A landscape with many valleys, sampled at points; each row gives a point and its height.
From any point a ball rolls to the lowest of the 2 points nearest to it. It stops when none of these is lower. Distance is the straight distance between rows; heights are no part of it.
vubi: [132 152 132 142  93 129 179 112 118 129 140 146  97 165  99 126 152  63
 166 153 115 147  68 121 114 156  72 141 127 120  87 154 172 102 104 142
 105 181 164 179 116 172 145 177]  h=28.1
nefi: [153 118 108 137 103 166 159 153 121  63 128 143  79 164 119 155 126  94
 142 153 155 147  70 146 130  91 101 110  73 155 140 144 148 138  86 125
 105 163 155 132 111  98 101 174]  h=23.5
Nuno: [132 126  82 128 152 158 117 152 161 106 138 163  71 150 140 162  90 138
 157 117 123  92 127 144  77  69 145 112  99 106 113  95  79 137 127 131
 132 141 151 138 187 174 100 152]  h=26.7
sig: [120  77 106 103 146 146  93 144 113  82 155 132 164 117 128 124 101  81
 121 131 110 164 106 148 142  94 131 122 139 173 153 133 106 118 121  91
 145 153 100  85 114 107  82  99]  h=55.6
kat: [ 97 114 160 139  87 126 148  90 162 127 145  92 114 155 133 149 155 103
 119 137 144 140 113 112 139 126 151 101 111 127 144 126 171 107 124  91
 167 150 121 159 110  90 132 153]  h=58.2
Vov: [120 127 159  89 144 103 106  73 119 182 146 101 176 176 134  98 103 101
 142 138 110 146  65  88  84 165 160  97 150 115  80 126  71 107 122 172
 135 134 127 122  87 101  85 144]  h=27.2
fodel: [106  94 147  96 137 122  94 126 144 167 113  96 194  65 150  84 130 146
  60  97 113 147 196 131 133 143 154 153 174 163 142 106 139 134 160  89
 158  85 124 110 138  59 173  85]  h=27.3
Vud: [136 162 150 126 102  95 184 167 115  75 126 153 136 132  90 111  96 141
 147 161 120 147  72 184 106 103 127  89 129  96 107 153 138  83 121 151
 115 109 129  89 130 155 105 182]  h=74.8
gefem: [168 133 146  72 201  71 108 126 114 145 113 103 176 192  97 120 135 164
  91 227 145 114 131  85 109  62 132 144 100  89 147 117  66 139 177  74
 132 146 127 129 188 132  94  99]  h=70.7
zetav: [ 68  77 115 115 174 112 123 127 118 148 133 112 139 131 160 107 129 121
 108 127 168 113 171  95 101 119 152  97 115 140 160  98 108 143 148 133
 117 143  93 151 153  93 110 121]  h=67.4
vider: [144 108 127 143 165 106 172 153 145 143 100 129  93 137 171 132 101 111
 164 135 125 144 117 110 116  89 123 133  85 150 184 136 105 127  83 134
 114 165 108 122  94 124 119 156]  h=41.2
bomu: [ 91  84  87 155  93 149 135 145 185  42 151 156  41 124 158 172 112  93
 140  61 128  90 137 225 130 154 108  78 128 128 169 121 170 111 119 165
 143 115 139 147 161 179 126 171]  h=14.5
Pifig: [ 98  59  84  99 165 146  72 135 114 127 182 130  93 178 132 167  96  51
 107 125 138 118  98 118 106 140 148  89 125 160 126 119 115 159 128 102
 127 204 114 140 113 108  73  94]  h=10.1
Zeti: [133 122 108 188 100 120 165 152 155  75 133 156  29 123 135 158 131 152
 175  93 139 132 135 172 164 142  95 117 107 118 182 149 172 124 102 180
 122 124 117 125 117 200 165 128]  h=5.0
femud: [148 147 168 144 112 126 141 100  69 170  88 103 136 116 113 143 200 105
 143 112 160 146  87  52 181 165 133 155 111 161 160 154 149 147  84 137
 113 151 131 117  54 110 125 111]  h=35.0
bomo: [137  98 113 101 154 123  78 125 106 172 154 118 113 163 137 146 109 124
 141 144 115 169 106 130 122 149 143 133 142 140 139  90  88 131 146 137
 148 169  93 134  98 145 118  86]  h=51.7
lapo: [140 127 152 111 117 131 103 145  92 140  95 120 152 114 152 115 164 124
 133  86 132 157 152 128 162 180 100 152 117 184 111 109 155 148  93 149
 135 135 116 124  88  55 146 114]  h=54.7
damu: [120 127 122  95 124 152 111 134 131  59 157 145 179 121 110 105 107 133
 106 130 111 140 110 154 126  95 137 104 132 143  98 131 100 103 151 122
 142 117 118  83 142 116  77 154]  h=57.7
mik: [147 141 146 107  92 110 131 128  96 119 137 121 121 184  92 136 123  85
 137 189 114 162  70 135 115 122 123  92 126 111 113 151 148 110 117  92
 130 159 112 137  96 122 105 132]  h=81.2
nuzo: [183 130 144  73 161 100 158 121 121 104  92 139 176 174 102 105 138 161
  92 206 138 131 114 107 131  51 124 146  79 118 147 120  57 112 161  78
 134 125 150 119 167 119  87 155]  h=68.1
Bopes: [120 117 128 185  92 122 178 146 169  47 157 142  48 128 145 157 132 110
 164  71 135 102 116 236 159 164  95 112 105 133 154 148 212 114  73 204
 136 119 118 120 129 190 131 179]  h=9.7
Vad: [132 121 167 121 202 115 104  91 114 192 164  98 162 165 107 103 162 134
 119 178 131 131 151  52 144 152 121 149 113 114  98 113  97 132 200 129
 165 192 105 171 101 121 104 116]  h=55.2
Nos: [118  87  99  96 168 187  57 145 105 117 170 114 137 118 137 149 110 121
 118 120 115 157 114 145 145 122 143 111 149 173 130  99  91 166 144 124
 161 150 104  98 125 121  90  69]  h=53.7
Voke: [ 91 125 170 133 120  79 161  95 142 148 119 123 170 128 147  96 130 135
 117 118 130 133 121 124 108 175 149 114 144 130 108 116 119  89 115 173
 133 116  93 135 109 111 124 180]  h=63.9
keza: [148 107 117 118 168  96  84  86 121 187 162 102 145 181 133 125 132 152
 136 149 120 138 130 107 141 153 146 155 139 118 112  88  56  93 192 131
 171 165  95 160  97 153 114 102]  h=53.2
Firu: [131 143 121 160  90 125 150 131 197 123  97 137  85 117 132 140  80 159
 113  90 119  83 147 140 103 121 162 111 108  91 150 120 121 145 112 132
 134  92 189 138 161 154 126 173]  h=35.2
pizi: [ 79 119 148 120  83 140 145 106 173 115 152  89 128 140 121 141 129 142
 118 126 132 139 120 131 119 127 176  80 133  86 119 116 163 109 148 114
 184  92 121 146 174 102 136 162]  h=55.7
laki: [147  94 100 113 193 128 163 174 155 114 122 143 113 126 183 135  93 131
 152 145 122 127 127 147 100  28 118 137  87 140 158 125  97 108  93 110
 106 153 123 121 161  96 124 154]  h=38.6
Ris: [100  86 115 139 141 156 101 124 127 134 167 113 116 148 113 147 126  65
 116 126 140 121 125  95 124 137 126 126 126 157 136 149 155 160 138  90
 124 189 112 151  96 119 112 109]  h=2.8
Bop: [114 148 143 151  57 124 100  84 115 155  93 108 143  92 145 122 172 143
 102 100 137 122 141 115 153 183 130 148 163 157 132 130 160 126 119 111
 141  90 151 138 103 108 155 101]  h=32.1
Vitob: [112 126 113 158 101 160 105 120 120 125 161 141  92  98 138 159 133 174
 144  90 130 100 127 161 134 168 150 128 161 109 105 113 150 144 132 164
 152 101  91 104  94 163 134 112]  h=13.2
pesu: [112 117 117 156 138 143 125 158 153 125 108 119  96 112 121 143 121 177
  92 135 163 117 209 107 139 107 144 128  90 119 189 122 115 186 159 116
 123 120 122 131 168 125 150  95]  h=18.3
bomab: [137 114 182 135 113 133 129 157 118 120  87  93 125  89 141 122 151 114
 129  59 149 172 191 143 173 158  96 148  82 200 180 106 169 168  98 156
 146 126 134 126 114  83 157 118]  h=52.8
piler: [127  59  79 115 176 119  96 182 120 110 151 157  68 197 146 152  93  82
 116 134 155 125 146 127 120 116  99 122  80 173 158 132 112 174 113 109
  96 205 103 141 106 105  85 101]  h=16.4
tus: [ 58 105 148 157 154 111 161 115 154 159 144 106 150 106 139 103 126 134
 111  97 159  99 182 115 117 162 164 104 127 115 127 115 140 134 139 169
 130 118  79 155 153 118 118 160]  h=65.6
duker: [136 134 135 143 105  71 162 100  94 125 142 141 156 155  94 131 103 109
 166 133 124  98  38 100  96 127 175 104 131  83 122 163 100  85 138 112
 121 141 115 102  69 168  71 152]  h=78.0
fabem: [110  83  77  85 130  91  65  90 141 123 146 134 167 157 139 127  88 117
 108 119 109  84 119 138  64  87 191  93 155  92 116 105  69  96 179  50
 169 123 146 115 162 156  86  99]  h=44.3
guba: [111 160 160 166 127 133 124 131 105 141 137 137 124  90 141 114 146  97
 166  89 115  98 161 165 142 211  92 163 137 156  64 127 192 134  82 193
 115 133 111 125 101 136 158 125]  h=6.1
kudo: [170 121 161 137 118 110 182 178 129 115  64 116 105 107 134 130 147  81
 135  96 139 166 160 127 178 115  72 144  57 195 198 152 161 146  76 127
 117 159 164 135 108 102 158 145]  h=50.1
Feb: [110 158 153 105 157 127  94  68 103 212 168  95 154 160 149 122 140 126
 166 140 125 130  57  74  80 204 152 112 152 110  30 135 124 123 107 188
 122 124 114 111  60  95 118 109]  h=30.3
pazo: [136 100 112 107 143  86 132 137 110 105 140 139 152 160 123 119 117 142
 149 171 130 136 103 138 118  60 142 119 129  93 147 129 102  81 148  79
 133 135  86 109 146 145 120 124]  h=71.7
Voza: [151 133 133 173 116 188 158 147 166 117 105 101  70  85 144 146 164 159
 136  91 123 142 210 143 196 113  80 189  93 138 178 131 169 159 105 146
 144 110 173 165 177 129 206 118]  h=41.6
Poz: [103 140 138 176  53 138 125 112 143  93  98  99  99  59 157 126 138 156
 115  53 134 102 156 170 136 165 122 124 148 136 161 131 180 156  67 193
 124  54 157  92 142 163 168 131]  h=26.9
bif: [141 140 188 139 134 104 139 125  48 157 121 142 126 134  76 151 166  63
 146 119 125 137  54  60 175 184 117 160  91 143 109 175 161 134  79 160
  87 170 118  93  32  95 102  96]  h=38.4
kezi: [168 148 136 165 125 151 186 175 128  76 114 147  51 126  99 145 149 114
 161 154 153 153  91 145 151  98  81 147  78 144 146 140 171 151  78 173
  99 149 178 133 118 150 148 159]  h=16.3
fod: [151 128 141 169 142 145 176 148 111 154 109 116  81 110 145 140 172 107
 173 106 151 153 159 104 151 133  85 161  84 162 168 154 170 160  77 136
 117 175 127 148  90 142 187 124]  h=46.8
gobu: [174 125 148 101 158 124 130 139 127 107 122 134 123 189  91 137 115 145
 119 180 146 135 110  96 133  80 142 138  58 129 145  96  68 152 165 113
 160 177 124 122 136 123  47 159]  h=65.4
Tiko: [ 82  85  86 158 102 145 152 141 204  62 119 141  38 102 171 166 117 105
 117  76 117  93 170 183 113 117 121  80 109 134 193 109 150 113 127 134
 115  83 161 157 212 160 159 156]  h=19.2
doda: [131 126 188 172  95  55 145 149 117 133 125 143 136 121 134 144 120 142
 112  83 127 108 156 147 175 196 124 147 109 147 140 139 181 111  97 151
 145 134  70  72  43 120 135 131]  h=14.8
Zedur: [100  84 108 105  99 131 134 116 160 116 140 127 106 155 165 153 125 150
 139 110 137 119 111 164 112 103 158  91 135  98 136  77 111  78 158 100
 176  99 109 143 144 126 129 164]  h=53.8
lomen: [ 84  93  95  88 107 125  94 127 123 114 148 138 131 143 171 157  99 132
 141 126 136 101  90 171  67 132 171  59 169 104 110 100 133 101 140 121
 145 108  99 107 141 135 123 122]  h=51.9
par: [ 90 132 156 146 128 162 141 113 173 175 161  96 100 111 131 127 114 172
 139 102 110 138 143 163 121 167 148  99 146 108  73  79 139 148 150 188
 173  84  90 147 176 147 134 145]  h=19.1
guzi: [143 146 119 116 149 170 125 103  94 130 138 137 151 134  97 105 168 112
 133 170 127 166 115 106 146 105  99 158 144 138 140 116  99 146 160 109
 127 144 126 164 152 155 139 105]  h=60.0
nuduv: [ 81 164 136 160 111 122 142  89 123 154 132 114 134 101 110 116 122 109
 148 131 122 107 120 114  87 151 146 117 166  98 115 148 163 130 115 137
 110 119 127 154 137 173 141 132]  h=11.8
tor: [180 153 155 131 158 106 166 119  44 182  78 130 160  96 134 119 214  85
 166 119 148 139 113  51 185 137  88 183 110 164 144 173 144 116 102 123
  80 168 140 120  49 137 149 101]  h=31.1
gade: [ 99  96 133 140 118 155 108 149 174  91 127 116 144  60 131 131 107 148
  75  79 120 132 210 151 150 124 124 135 139 151 181 107 134 145 155 121
 156  81 142 100 165 116 148 123]  h=17.2
Mufif: [144 157 128 122 119 135 146 110 137 157 142 144  84 160 114 158  96 139
 201 128 130 128  62 119  71 121 174  94 129  68  86 105 117 140 126 167
 129 106 130 133 120 170 120 150]  h=20.9
bivet: [ 55 103 113 150 123 155 135 144 200 123 171 108  71 117 139 168 103 140
 130  93 124  85 175 176 114 139 154  58 135  83 113  91 170 141 159 139
 144  99 107 158 227 153 123 158]  h=19.0
guma: [109 115 154 170  59 117 131  97 128 129 101  96 120  94 156 125 156 150
  99  70 155  96 152 123 145 178 148 129 131 145 147 130 190 136  72 154
 135  76 132  90  94 117 156 125]  h=29.4
buv: [124 155 117 122 120 135 161 163 165  53  89 150 180  68 105  83 122 151
  67 110 116 128 176 147 137 105 124 165 139 155 138 150 125 114 138 105
 106  81 188 106 173  93 158 162]  h=63.0
kiso: [125 160 149 141 174 137 126 109  76 205 111  82 201  80 139  95 183 127
 144  96 141 105 196  52 129 160 126 165 126 133  90 154 159 177 132 130
 100 140 137 149 109  84 160 105]  h=23.6
miv: [159 127 106 101 201 118 113 196 113 116 130 150 115 129 129 122 112 146
 140 182 131 164 162 171 122  62  78 149 132 119 162 111  91 138 135 125
 104 142  94 131 187 145 163  88]  h=27.8
rufop: [185 160 158 103 116 107 101 109  73 188 118 138 146 181 127 144 151 136
 126 164 131 143  73  76 181 173 138 135 132 129  80 147 129 128 118 134
 114 145 131 101  39  73 110  98]  h=35.7
pubu: [177 164 164 114 125 111 154 119 116 177 131 149 121 178 128 127 145  83
 167 175 102 145  96 111 127 161  77 150 114 118  62 145 135  69 106 163
  98 183 145 161  88 143 126 166]  h=23.7
pigaz: [134 147 125 166  69 163 122 121 120 118 141 139  59 156 101 161 145  84
 150 122 122 133 109 137 129 180  85 133 126 139 109 135 195 157  89 154
 117 157 149 170 108 159 143 129]  h=33.2
lamos: [143 161 129 132 133 178 149 144 156 121  80  96 118  76 117 133 139 165
 101 119 120 134 192 130 168 109 106 186 122 124 171 121 123 166 144 131
 134  82 174 151 199  96 202 124]  h=38.7
Boros: [107 151 144 144  97  93 192 123 130  92 117 134 159 127  89 126 102 139
 130 140 142 107  83 114  93 102 168  94 138  88 127 166 144 103 120 118
 122 111 153  95 116 160 102 179]  h=76.5
leb: [105 115 111 123 150 164 116 141 167 153 165 124  74 144 122 151  94 141
 155 114 124 120 138 155  94 125 144  78 132  93  80  70 115 142 157 156
 152 121 103 155 182 169 109 137]  h=22.6
suni: [132 179 126 119 137 195 140 106 135  93 131 125 154 103  62 103 145 157
 119 162 114 160 126 125 139  96  95 157 124 119 115 120 100 147 181 131
 159 101 146 149 206 162 132 143]  h=63.2
tenim: [117  72  89 128 153 157 165 158 198  80 137 128  81 127 161 157 115 107
 124 138 134 129 139 143 112  38 126 119  75 143 181 127 133 100 127  73
 133 137 143 134 177 104 135 168]  h=34.8
bobe: [ 71 144  88 136 147 137 139 112 117 134 124 128 158  78 128  85 118 143
 131 139 126  94 139 117  76 113 138 140 177 103 119 134 115 124 126 133
  85  99 124 134 185 165 157 108]  h=5.6
kemim: [174  80 124 121 155 121 136 142  83 111 135 160 100 200 123 141 132 120
 147 164 146 127 100 109 156  89 127 139  57 142 137 137  80 127 141 115
 118 187  90 113  81  92  60 143]  h=63.3
nur: [134 145 133 127 147 129 132 178 145 113 130 162 112 139 123 120  85 115
 139 143 120 122 155 153 117 124 100 126 119 128 100 125 133 135 106 165
  98 161 120 137 129 123 113 143]  h=14.3
bifub: [123 100 142 126 134 101 144 118 124 154 102 123 213  70 152  72 146 167
  90  77 120 121 198 120 153 141 127 181 170 146 124 136 125 102 143  97
 128  86 119 123 114  82 200 131]  h=25.1
Pas: [166 159 136 124 145  98 121 148 107 156 120 162 135 162 103 113 122 105
 146 189 124 127 125 110 121 137  96 142 124 104  93 130 116 131 109 149
  71 166 122 154 122 125 121 118]  h=18.9
tebu: [ 78 110 185 106 105  78 136 103 149 161 152  80 166 140 125 104 110 149
  85 122 124 169 114 132 122 173 164  72 136 130 100 110 137  98 155 133
 195 104  94 104 103  77 111 159]  h=62.4
pega: [102 110 132 160 138 161 120 105 137 149 122  90 115 107 131 129 147  78
 111 110 142 114 181  78 126 141 112 135 115 169 172 136 151 179 120 108
 116 166 140 180 140 111 143 123]  h=11.3
Nus: [149 116 106 103 157  87  99 105  87 172 160 105 108 214  87 146 136  72
 145 191 148 143  55  97 105  97 128 107 148  99 144 157 112 125 143  53
 118 178 108 162  98 162 115  83]  h=77.2
Kimap: [121 118 184 172 142  72 162 150  99 145 143 142 138 114 100 136 134 156
 132 128 138 146 127 129 179 149 145 143 118 124 137 145 158 113 133 146
 138 137  46  62  51 133 114 124]  h=17.3
subuz: [136 174 146 164  72 128  91 152 106 115 128 148  79 140  96 162 136 126
 142 121 128 104 119 150 144 200 120 124 123 120 101 139 203 162  74 168
 102 121 130 101  72 132 132  89]  h=37.0
musut: [138 163 101  85 148 184 124 140 130  54 112 141 169 134  79 108 151 133
  90 177 148 149 148 121 128  89  99 143  95 139 115 123 101 149 175 117
 137 118 164 150 223 105 112 136]  h=66.8
sog: [139 178 171 147  90 109 132 133  84 115 135 158 124 126  84 146 142  86
 138 118 104 110  64 124 145 195 122 139 112 137  89 167 189 153  64 170
 101 141 139  73  53 119 105 119]  h=40.1
teru: [133 144  89  93 131 166 147 133 149  32 101 146 159 111 110  90 150 105
  83 140 132 148 146 145 137  74  99 163 110 161 142 135 118 110 149  85
 117 114 201 152 205  82 130 155]  h=66.4
rakaz: [199 105 138 106 162 132 102 135  75 149 171 154 145 195 119 121 162 108
 152 167 105 146 102 113 175 151  69 164 114 142  61 140 128 109 142 142
 117 201  97 138  70  86  99 101]  h=60.1
Mog: [119 152 111 129  85 157  78  95 115 123 144 126 151 122 108 134 149 120
 100 126 117 142 121 114 164 170 147 125 176 147 122 128 148 146 144  80
 166 135 137 123 100 123 120  82]  h=35.9
debo: [137 138 120  96 118 140 106 108 117 152 150 128 140 170 124 136  78 130
 164 107 123 125  47 119  52 151 180  75 150  97  60 112  84 148 132 175
 143 109 133 108  99 142  81 138]  h=24.1
bego: [145 149 149 118 169 110 103  97 106 178 181 141 165 183 102 105 167 104
 147 182 104 127 105  68 148 161  94 133 126 113  45 152 133 112 170 135
 125 190 114 150  89 118  94 114]  h=57.8
dod: [ 70  98 109 108 176 171  99 146 132 125 155  91 155  87 131 130 124 119
 102 153 157 133 190 104 105 100 149 110 130 142 136 108 139 166 165  97
 110 139 111 136 207 107 139  91]  h=70.1
Gez: [132 128 124  99 160  82  89 126 124 166 124 110 174 164 114 124 107 148
  80 187 142 121 152  91 121 100 161 121 125 109 150 135 102 142 162  60
 126 157 127 136 147 109 101  95]  h=73.0
pifum: [122 138 152 145 120 166 124 101 141 167 170 115 100 131 130 152 120 149
 175 101 105 145  88 137 127 173 146 128 139 125  81  97 130 128 127 186
 176 108  92 117  83 138 122 146]  h=16.0
rala: [145 126 106  87  82 101  92  90 136 160 106 132 136 152 150 128  96 132
 131 126 104 147  73 157  91 132 162 106 189 108 143 107  68  86 131  92
 152  87 137 132 115 152 136 117]  h=48.2
Likef: [131 135 116  67 137 153  71 107 136 154 125 117 211 102 142  72 138 141
  72 137  98 157 159 128 140 131 127 134 194 157  91 120 109 140 160  77
 158  85 148 122 159  71 145  76]  h=30.4
bak: [165 172 113 140  98 122 133 113 168 149  62 153 120 139 125 123  81 152
 106 116 112  98 129 111 104 131 149 147 133 114 136 126  77 143 118 118
 119 102 202 158 141 149 115 145]  h=37.9
mude: [ 86  93  81  78 145 139  56  90 166 123 166 130 187 113 132 120 102 106
  74 122 102  97 152 112  80  99 182  98 150 132  93 108 100 114 200  50
 152 117 165 126 187 116  83  89]  h=41.7
busim: [154 122 105 124 132  91 163 164 101  78 125 176 111 178 118 126 112 149
 155 164 139 134  85 173 119  75 112 112  91 105 140 125  92  83 141 131
 119 137  98 108 136 163  89 152]  h=73.1
pano: [121 129  81  77 141 158  72 113 158  91 127 132 188 121 130 120 105 105
  87 141 100 123 134 129 109  85 161 120 162 138 124 135 108 126 145  41
 124 103 163 124 195 122 104  86]  h=38.2
buk: [ 99 119 130 181 120 130 142 156 170 100 115 119 101  86 113 149 117 161
 101 103 134 137 201 146 161 121 130 119 116 118 193 138 160 148 135 129
 129  99 104 108 163 166 149 108]  h=13.1
fadab: [158 143 123  87 175 140 103 173 108 145 103 127 165  99 137 105 121 193
 115 165 133 168 159 142 133  79 112 148 158 126 145 107  85 152 141 133
 110  89 119 114 180 124 173  81]  h=31.6
gemeg: [ 58  98 104 146 118 160  95 126 130 104 137 126 140  60 127 109 120 137
  87  80 124 115 194 150 127 148 127 119 156 137 151  96 114 136 183 144
 133 103 108 131 182 143 124 102]  h=20.0
vel: [167 146 127  95 144 150 116 126  89 152  96 124 164 131 145 102 174 133
 137 139 146 159 141  93 162 127 100 157 135 169 130 124 111 155 124 106
 117 146 127 149 117  85 145  97]  h=57.0
Gomer: [115 147 124 153 175 169 112 106  94 177 127  88 150  84 111 113 161 114
 130 129 148 113 176  57 140 131 129 153 126 140 132 138 146 206 143 124
 114 160 127 164 132 123 136  85]  h=18.2
zuva: [148 157 130 173 136 124 164 185 143  89 144 156  27 135 108 145 133 144
 171 136 149 160 107 200 145 108  91 122  90 107 142 121 162 138  94 201
 103 117 124 125 134 183 148 152]  h=10.0
mopos: [117 127 151 160 157 107 161 153 100 144 132 127 161  79 122 120 147 155
 138 126 148 148 153 114 152 100 130 150 154 129 150 137 145 127 120 131
 123 116  72  87  99 134 165 111]  h=20.4
Fel: [115 175 141 121 115 117 144 101 134 173 142 122 136 148 113 124 103 121
 171 156 110 130  71 109  55 126 153 101 166  62  70 148 139 103 125 135
 131 114 137 149 138 159 144 149]  h=17.0
ruta: [104 107 112  81  95  68  96  87 144 160 128 119 149 162 181 123 107 135
 135 128 133  98  86 151  60 153 182  76 173  90 109 115 112  66 132 114
 142  88 127 148 103 110 127 145]  h=50.0
sipam: [143 125  68  91 112 132  88 108 139 144 124 145 139 121 133 136  91 155
 140  95 101 106 107 144  65 109 167 110 175  88 108  95  48 106 168  86
 155  76 156 126 179 188 119 119]  h=46.3
tezo: [158 147 106 146  87 121 119 100 165  92  66 179 127 119 140 116 109 110
 103  86 115  81 123 127 130 128 140 143 142 164 163 148  99 139 105  98
 105 105 200 129  95 123  98 135]  h=40.7
Dolob: [113 163 133 136 134 144 152 134 120  85 128 137 200  82  90  88 119 162
  87 134 133 131 140 110 137 109 123 138 150 127 111 155 115 129 129 129
 119 109 143  86 146 135 120 151]  h=60.2
Vis: [116 136  90 135 121 107 120 125  99 136 160 138  98 192 105 159 134  86
 144 171 142 114  80 109  92  94 132 102 134  92 125 169 153 105 128  66
 109 169 131 160 107 168 124 123]  h=79.1
mun: [186 154 146 121 186  91 134 192  89 140 117 165 131 142 101 103 130 108
 158 193 128 172 138 138 135  97  61 160 128 128 138 135 116 126 122 154
  68 142 107 134 125 158 156  94]  h=23.4
guzab: [135 148 156 150 157 118 160 107  61 176  98 108 181  83 146  96 210  97
 167  91 134 117 163  69 158 157  91 185 131 149 115 155 168 122 110 132
  93 159 135 145  90 119 181 120]  h=27.4
Keku: [155 160 150 110 117 113  80  78  90 212 117 122 145 148 144 137 151 132
 136 118 131 115  87  91 133 211 146 146 167 131  82 129 120 121  98 151
 113 122 136 122  41  93 131 107]  h=33.3
Furiv: [ 98 116 190 110  87  82 109 124 143 159 117  83 141 143 131 120 124  90
  96 130 116 160 133 136 133 171 147  98 117 163 132 102 168 116 104 116
 169 141 113 123  92  58 130 129]  h=60.7
silu: [ 77 135  96 138 113 154 158 118 140 117 126 117 121  69 130  98  97 163
 102  89 119  95 147 141  78 127 147 112 163  83 115 115  95 132 153 172
 109  53 132 134 215 178 144 149]  h=10.9
guda: [110 116  87 170  79 150 140 144 184  58 119 130  54  67 169 150 123 156
 135  64 129  98 158 195 129 124 109 104 128 117 195 135 165 128  83 185
 112  59 181 113 182 169 171 134]  h=23.8
kodi: [190 125 129  90 148  80 127 129 100 131 113 147 180 170 143 104 118 150
 122 186 114 144 100 120 132  67 124 146 137 110 125 141  61  80 131 100
 101 137 130 117 122 127 107 118]  h=70.3
zusom: [114 151 130 149 147 109 123 169 147 102 143 169 122 100 148 116  89  89
 145 103  95  82 158 188 113 176  99 140 155 134  86 136 153 116  88 183
  99 145  99 124 108 136 121 152]  h=10.3
Kimas: [160 142 118 155  72 104 147 116 124 105  68 167 115 116 176 129 138 119
 132 112 131  93  93 124 136 154 122 144 124 148 144 152 134 102  77 131
  86 127 174 103  63 122 122 155]  h=43.5
Kubo: [ 90 128 108 156  91 164  97 100 120 126 164 123 152  67 146 110 129 182
  95  74 112  91 166 146 132 162 134 133 184 125  83 130 134 156 161 141
 145  71 109 105 147 142 138 119]  h=16.5
mipu: [130 167 128 164 110 158 125 129 133 145 128 144 120  77 141 122 138 151
 156  96 106 129 167 166 148 175  97 171 159 124  98 118 146 125 110 174
 138 107 110 139 118 147 178 130]  h=9.8
kedep: [172 179 122 108 178 167 137 165 129 148  86 120 124  88 121 120 136 189
 123 173 121 145 171 120 134  87  99 203 131 107 152 118  86 166 149 133
  99  83 145 148 206 127 219  98]  h=35.1
pokov: [106 106 160 145 138 122 166 140 135 155 123 105 162  70 141 100 143 187
  99  87 134 143 176 135 152 125 150 163 163 131 147 121 123 115 140 130
 151  80  82 102 139 132 186 141]  h=23.0
Davub: [132 118 119  99 181  52  76  96  86 181 140  93 154 208 103 129 150 131
 110 196 169 115 104  78 121 110 155 115 133  95 150 144  79 116 175  79
 120 177 122 158  98 141 101  80]  h=75.1
lib: [145 148  86 157 116 152 158 153 169  72 104 147  89 119 134 157 103 164
 138 129 141  93 108 142  97  71 151 116 103 105 147 137 130 132 101 119
 108 117 192 115 161 164 115 152]  h=31.4
Rivor: [145 106 139 154 110  84 174 140 164 112  97 154  88 129 180 145 117 116
 145 103 113 111 134 131 144 124 118 142  72 155 186 160 126  92  88 115
 127 149 135 104  61 102 123 165]  h=43.4
Goti: [211 107 129 106 164 129 136 153  66 120 156 158 119 177 133 142 147 110
 160 191 118 124  80 121 195  88  90 160  89 139  89 155 119 107 133 111
  99 192  95  97  61  74  95 123]  h=61.6
Mefo: [149 180 164 110  79 121 145 118 110 120 112 141 160 143 102 120 148 144
 112 159 116 162  82 112 152 125 118  97 124 125  95 158 156 111 121 115
 133 121 148  99  94  96 107 160]  h=83.2
Telav: [132  78 116 106 101 155 167 141 157  54 123 119 100 141 154 142 144  99
 117 154 153 154 115 154 137  67 112 111  73 168 165 120 144 106 121  90
 137 145 145 139 139  60 119 168]  h=29.8
ronon: [ 64 101 111 135  97 172 144 108 185 140 148 104  94  80 149 157  91 174
 112  67 105  68 163 169  95 145 171  88 153  78  94  92 117 131 180 166
 151  43 134 137 226 164 132 169]  h=14.7
zan: [126 148 104  89 141 173  75 137 154  94 142 128 194  85 109 106  94 148
  55 132  89 143 161 161 122 108 124 134 177 145 101 139  97 140 160  79
 144  70 167  93 193 106 125 111]  h=34.2
pog: [145 148 143 183  82 148 171 121 148 123  96 119  89 104 149 143 165 134
 161  89 129 130 154 126 180 134  93 178 107 144 165 138 181 126  79 154
 130 134 166 143 111 155 174 138]  h=44.2
kel: [154 115 113 114 107 100  99 112 119 145 112 129  99 152 129 152 100 137
 138 140 125 161  76 122 135 130 160 111 148 128 173 128  75 116 147  88
 157 136 107 127  85 149 114  91]  h=49.9

Call two points neighbours if one is among the 2 nearest of the other. Go from one point of each pair to the other, from neighbour to neighbour, staying as low as possible. Name the highest point that can't be avoided.
bobe / buk: leb
Vitob / buk: gemeg
Ris / Zeti: Mog
doda / Zeti: guma

For each start below, name the point where the ball stops.
rufop: bobe
lapo: guba
bif: Ris
tus: rala
sipam: doda
Rivor: Zeti
Bop: Zeti
